A landscape with many valleys, sampled at points; each row gives a point and its height.
A ball rolls from a point to the lowest of its 2 nearest points, and stops where none of them is lower. Distance is the straight distance between rows; heights are no part of it.
<882>: [ 12  10  14  29 -10  41  -9 -39  31  -5  -8  -5  24  77 -16 -46 -19 -23
 -16  16]  height 4.19
<72>: [ 17   0 -14  23  32  12  32  -6  31 -30 -10 -11  19 -19 -38   2  -3 -25
 -47  10]  height 3.81
<645>: [-20  26   6  21 -22  -9  24 -14 -48 -50 -40  17  21 -15 -55  -8 -11 -14
  -1  -6]  height 3.16
<486>: [ 42   1   5  -5  56  15  16  -2  18  -5  -6 -12  10 -58 -22  -8  31 -33
 -54  16]  height 4.16
<70>: [ 31  43   9  13  25 -21  33  28 -55  12 -18 -19 -12 -53 -31  -8  18 -26
 -53  18]  height 4.49
<512>: [  6 -46   9 -51  -7  32 -55 -40  18   4   9  44  18  23   5   7  20  21
  40  -7]  height 3.24
<566>: [ 51   8  24  15   2  12  32 -13  16 -68 -42 -33   8 -59 -51   3  21 -73
 -25  25]  height 3.12
<958>: [ 21  -2  26   3  17  34 -26 -55   2 -22 -29   6  46  39 -28 -52  18 -26
 -22  21]  height 3.61
<189>: [ -9 -10 -71  31  32  31  60  19  50 -27   8  -1  -2   8   1  13 -25  -8
 -34 -20]  height 1.00
<583>: [  0  23   9  27  -9 -36  -7 -18  -8 -37 -42   4   1 -27 -35  -1 -16   7
 -22  12]  height 3.54
<600>: [-19 -14  37   4 -23 -27 -13 -26  51 -77 -42 -10  20 -32 -19 -12  -8   6
 -13  33]  height 4.23
<623>: [-21 -18  21 -37 -23 -35 -20  25 -37  35  12  13 -51   6  68  64  25   6
  61 -35]  height 3.43
<595>: [ 10  -9 -33  16 -27 -40 -38  -9  31 -10  16 -16  -7  37 -13  46 -36  51
  30  19]  height 6.43
<815>: [ -6 -45 -13 -35  20  12 -34 -26  32 -28  10  21  33 -17  -9  19  10  31
  25  -4]  height 2.91
<450>: [ 40  -7 -19  10  51  -2 -42 -14   2   9 -17  14   1  -4 -15   4  26  19
 -20  15]  height 3.27
<992>: [  1  20  23  45 -11  17  -8  -9  57  -3   2 -27  14  73  -3 -32 -43   7
  -9  41]  height 4.51
<632>: [-45 -11  27 -16 -14  30  22  12  32 -42  -9   8  12 -26  -6 -64 -16   9
 -42  -2]  height 4.59
<67>: [-35 -19   9  17 -12   2  33   3 -37  -3 -14  68 -35 -31   5  44 -12 -11
  72 -63]  height 5.01
<525>: [ 10 -12  44  -7   3  -6 -32 -53   1 -51 -50   1  45   7 -29 -34  27 -16
  -5  39]  height 2.98
<477>: [ -6  23  -9   7  20   6  52  46 -49 -22 -17  15  -8 -56 -35 -18  12 -14
 -52  -5]  height 4.40
<211>: [-16   7 -20  32 -10   9  -4 -25 -12 -54 -52  56 -17   4 -21 -16 -20   8
  -7 -39]  height 5.77
<314>: [-11 -26  -9 -25 -10 -36 -27  14 -21  10  36  10 -41  -4  27  71  -7  34
  75 -30]  height 3.07
<220>: [ -2   5  42 -14 -43   1  -7 -24 -29  42 -25  71 -35  42  16   9  15 -38
  20 -35]  height 5.00
<1082>: [ 47 -31 -13 -32  32  13 -50  -5 -30  50  29  14 -10  39  -3  41  37  12
  54  -8]  height 4.31
<802>: [-26  10 -12  12 -22 -43 -10  23  31   4  14 -38 -18  -2  25  -9 -32  43
 -14  23]  height 4.99
<278>: [ 12 -29 -27 -21  44  31  14 -31   9 -13  40   4  54   1 -26  27  10 -25
  18 -26]  height 1.87
<401>: [  7  16 -15 -16   6  28  33  16 -56  50  25  -5   4  13   9 -19  23 -41
  -5 -28]  height 3.39
<905>: [ 18  22  32  44  -6 -18  16  -5  54 -36 -14 -46  11  -4 -33   0 -26 -19
 -34  50]  height 2.01
<795>: [ 19  20 -45  40  14 -29  -9  26  13  31  11 -56 -21  42  26  15  -7  21
 -23  29]  height 4.52
<940>: [-18  12   9  21  26 -28   0  -8 -64  -2 -23  38  -1 -58  -9  30   0  34
  55 -18]  height 2.66
<427>: [-41  19   8 -20 -31   3  11  33 -65  25 -28  25 -40 -19  59 -26  21   6
  13 -35]  height 5.32
<672>: [  9 -27  15  -9  13 -12 -13   0  83 -37  -3 -26  11 -57  -7  21  -2  20
 -22  43]  height 2.25
<200>: [ 37 -37 -34 -20  40  -2 -12  -9  37  -2  55 -33  29  17 -23  59  -6  29
  16  22]  height 3.66
<1029>: [-18  22  -3   4  11  32  45  37 -89   1 -17  42  -9 -30 -14 -27  21 -12
 -10 -27]  height 4.14
<1040>: [-26  22  31 -19 -48 -10   0  -4 -63  33 -19  50 -35  -2  35   0   7   0
  42 -30]  height 5.22
<933>: [-33  -4 -30   0 -35 -11   2  24  21   8   8 -10 -32  14  51  -5 -19  21
   0 -17]  height 5.21
<204>: [  4  18  13   3 -45  23  -3 -18 -26  28 -15  36 -27  54   8 -32  -2 -34
 -10 -27]  height 4.64
<476>: [  0 -19 -17 -19  38  40  10 -22   4  -7   7  26  36 -12 -14 -15  18 -19
 -12 -21]  height 2.17
<418>: [ 43 -44 -18 -47  39   8 -45  -8  -2  18  43 -10  14  23 -29  48  18  43
  46   9]  height 4.00
<962>: [ -7  -2  35 -14  -3 -24 -41 -46 -19 -37 -46  23  32 -27 -23 -10  18  18
  15  22]  height 2.35
<776>: [ 43  24  34  53  -3   5  35   0  34 -67 -39 -43  -6 -14 -52  -6 -16 -53
 -51  36]  height 2.52
<69>: [ 39  -2  19 -16  22 -15 -38  -2   8  45  36 -49  28  17 -15  -5  12  17
 -15  55]  height 6.10
<842>: [ 25  21 -22   8  -4 -29 -12   4 -22  46  46 -50   5  33   3  15 -10   5
   5  16]  height 5.07
<221>: [ -3  -6  -7 -38 -19   2   2  17 -15  50  48 -34 -10  26  54   5  14 -14
  11 -17]  height 4.32
<716>: [ 38  -1 -50  30  35 -11 -37   8  18  19  -6 -13 -20  37   3  18   9  32
 -13  23]  height 3.94
<352>: [ 37   4  -5  -9   0  -7 -54  -1 -49  65  -2  18 -31  42  28  14  36   6
  36  -7]  height 4.38
<268>: [  1  16 -16  28  21  -7  47  37  47  13  30 -61   5  11   8  -3 -29   0
 -42  33]  height 3.13
<182>: [ -6 -34 -33  -7  -1  41   9   6  75  11  27   4 -15  52  55  10 -18   0
   0  -6]  height 2.67
<755>: [ -7 -15 -19 -25 -13  50  46  21  -1  31  26  17 -13  29  27 -11  18 -55
 -17 -44]  height 3.03
<736>: [ -8 -27  18 -17 -31  32 -47 -60  13 -19 -25  41  21  43   0 -25   6  -4
  28  -6]  height 3.65
<894>: [ -7 -22 -27  -1  11 -32 -42   4  -7  -5  -1  30 -18 -18   5  47  -5  53
  52 -17]  height 2.68
<784>: [-25   7  14 -20 -75 -24  36   8 -25  16  33  13 -25  20   1  41 -31 -31
  37 -42]  height 2.32
<1016>: [-24  17   2   7 -36  11  46  19 -10 -13  23 -20  25   6 -38 -29 -29 -16
 -27   2]  height 2.73
<113>: [ 13 -23 -20 -22  30  52   5 -17   2  30  13  36   9  19  17 -14  30 -39
  -1 -40]  height 2.58
<52>: [ 40  21  12  39  24  -6  35  21  61  -8   5 -59  -6 -25 -16   8 -21 -25
 -49  50]  height 2.54
<793>: [-19   9  -7  -6 -53  23  43   8 -24   5  19  15   2  21 -20  -1 -20 -35
   9 -33]  height 2.50
<238>: [-48 -11 -18  -8 -48   2   5   8  20 -21 -15  48 -42  -2  33  -7 -21  15
   9 -47]  height 5.39
<722>: [-27 -15 -76  25  16  11  33  26  45 -27  -4  14 -34  -3  33  20 -13  12
 -13 -40]  height 0.61
<287>: [ -8 -29 -13 -19  30 -15   0  -7  39 -33   9   2  26 -57 -12  24   4  18
  -7   1]  height 2.61
<721>: [ 14  29  61  22   3 -17  -5  31  78   1   8 -56 -14 -15   5 -21 -18  10
 -29  68]  height 2.97
<247>: [ -6  19 -19  38 -41 -10 -23 -24 -11 -14 -39  56 -39  31  -5   8 -26   1
  20 -36]  height 5.97
<507>: [ 17 -10 -29  33  32 -26 -45   6 -40  19 -18  37 -34   1   0  51   8  35
  64 -18]  height 2.20
<601>: [-13  25  22  15  10 -21  13 -25 -64 -30 -40  30  26 -48 -44  13   4   4
  27  -5]  height 2.92
<149>: [ -3  21 -44  15  34 -11  -4  44 -53  29 -15 -36 -20  -5  50  14  42   0
  -8 -28]  height 1.91
<439>: [-24  26  -7   8 -47 -41  29  32 -68  28  17  -5 -37   0  21  42 -14 -12
  48 -43]  height 2.12
<1092>: [  6  11  44 -14  -1  20  38  11  -5 -13   5 -28  36 -35 -43 -41  11 -40
 -50  30]  height 3.58
<978>: [-42  -4 -18   9 -16  20  22  15 -23 -36 -42  78 -39 -23   4 -12  -9   6
   9 -60]  height 5.57
<965>: [ -5  -1  23   2 -37  37 -31 -35  13   0 -29  43 -19  54  12 -58  -9  -9
 -11 -15]  height 4.17
<152>: [-50   0 -18 -24 -23  27  32  56 -34   6 -11   9 -33 -16  51 -34  24  -6
 -18 -43]  height 5.11
<1026>: [ 10  18 -13  41  48 -41 -28   4 -59   9 -39  35 -28 -42  -2  29  13  38
  31  -7]  height 2.70
<136>: [  9   7   6  24  13 -28  12  24  70  12  39 -70  11  16   5  20 -40  24
 -16  64]  height 3.67
<89>: [-24  22 -12  20  -2 -33  14  23 -70  18 -13  17 -33 -32  25  23   2  19
  47 -35]  height 2.38
<300>: [ -2 -23   6 -60   1  21   0 -14 -16  33  57   7  17   4  24   9  14 -13
  28 -27]  height 4.60
<703>: [-26   9 -31 -17  23 -21  22  54 -48  24  19 -43  -2 -41  46  13  28   9
   0 -26]  height 1.30
<1066>: [ 12   6   0  -9  30  24  17   5 -71  57  11  25  -8   1  20  10  37 -39
  36 -40]  height 3.68
<735>: [-32 -33  14 -60 -38  28   9 -21  17  -2  37  29  15  -1  20   1  -6 -14
  28 -40]  height 4.75
<1054>: [-19  11  40 -27 -10 -14 -19 -23 -27  -7 -26  13  21 -46  -6 -37   4  20
 -12  18]  height 1.77
<49>: [  1  17 -11  -3  -7  11   7  20 -17  51  23 -34  -7  33  33 -39  10 -17
 -21  -4]  height 3.87
<327>: [-26 -22  -6 -20 -16  11  24  -3  -6  -7  14  49  -6 -17   9  28  -9 -16
  44 -58]  height 4.88
<481>: [ 15  11  30  28   0 -13 -22   5  72   9  16 -52  20  50  -7  -5 -36  30
  -2  73]  height 4.18
<344>: [ 39 -12  -1 -13  63  21 -20 -36  -8   7  -4  13  48 -11 -31  -2  41 -19
 -14   9]  height 2.63
<666>: [ 30  31  15   8   2 -21  -7  -8 -25  49  30 -47  25  23 -19 -24  -2 -10
 -23  37]  height 5.58
<378>: [-20  29  -9  24  -9  15  36  62 -14  16   6 -49 -21  25  30 -57  -3  -9
 -56   3]  height 4.53
<229>: [ -7 -19  14 -19  27  31  14   2  60  11  36 -29  40   0   9 -34  -4   1
 -32  25]  height 1.31
<658>: [-17  19  28 -35 -12 -24   1 -12 -59  20   9   2  27 -44   0 -10   1  21
  17   8]  height 1.29
<884>: [ 29   4  -9  26  22 -17  30 -17  22 -56 -24 -19  25 -47 -58  38   5 -40
 -18  12]  height 3.55
<888>: [ 23 -28  15 -16   1 -22 -34 -42  21 -35   7 -40  59  33 -40  23  10   5
  26  51]  height 6.73
<820>: [  3  27   1  18  27  10  23  -1 -80  25 -15  36   2 -21 -17  -4  16 -15
  22 -27]  height 3.95
<81>: [-11  -3   6 -20 -39 -14 -50 -11 -10  26  -6  25 -28  20  29 -17   0  31
  20  -2]  height 4.26
<276>: [ 20 -18 -62  10  56  21  30  -8  34  -2  35  -6  24   9  -8  34   0 -15
 -12 -18]  height 1.48
<466>: [ 22  -3  49  11   3   2  -6  22 106 -28  -2 -47 -15 -57   9   1 -14   2
 -19  60]  height 2.59
<150>: [ -8   4 -30  40 -41 -27 -37 -27  31 -29 -22  21 -21  38 -11  25 -41  34
  21  -2]  height 6.19
<1090>: [-10  22   1 -19  14 -42  12  28 -44  31  11 -32   2 -56  15  -5  13  15
 -14  11]  height 0.69
<1123>: [ 23  13  39 -27  20   6  23  -3 -19 -10 -14 -11  21 -86 -31 -11  27 -36
 -36  21]  height 3.93
<991>: [ 15 -41 -48 -20  19  19  -1   6  62   9  59 -26   1  43  28  45 -19  26
  16  10]  height 3.19
<914>: [  5  -9  22 -35 -39 -18 -42   3 -25  55   1  29 -43  40  51  26  25  -1
  36 -15]  height 3.83
<731>: [ -1  31  48  28 -27  11  42  19   4 -28   0 -43  27  13 -54 -45 -22 -32
 -48  36]  height 3.14
<1020>: [-14  20  11  10 -31 -36 -36   2  -4  12  -9  -8 -20   5  17 -38 -16  38
 -13  24]  height 4.66
<280>: [ 27  -7  16  -7 -10 -12 -52 -27  12  16  17 -30  30  38 -25   2  -3  28
  14  47]  height 6.48
<130>: [  2  -3   6  22 -14 -36 -39 -24  37 -41 -32  -4   5  -9 -22   4 -17  34
 -10  34]  height 3.96
<264>: [-16 -19  -2   0  20  49   7  11  82   8  22 -11   9  43  42 -37 -22  16
 -18  22]  height 2.05
<814>: [-44  -6  -7 -15 -10  19  14  31  10 -10  -9   7 -23 -12  37 -61  -5  19
 -41 -19]  height 4.84
<514>: [-35 -24  24  -5 -14  15  -8 -34  44 -66 -28   9  39  -2 -12 -44  -8   2
 -13   8]  height 4.41

For each start below, name the point where the ball stops.
<69> | <722>
<1123> | <439>
<427> | <940>
<1082> | <229>
<220> | <672>
<755> | <722>
<882> | <1090>
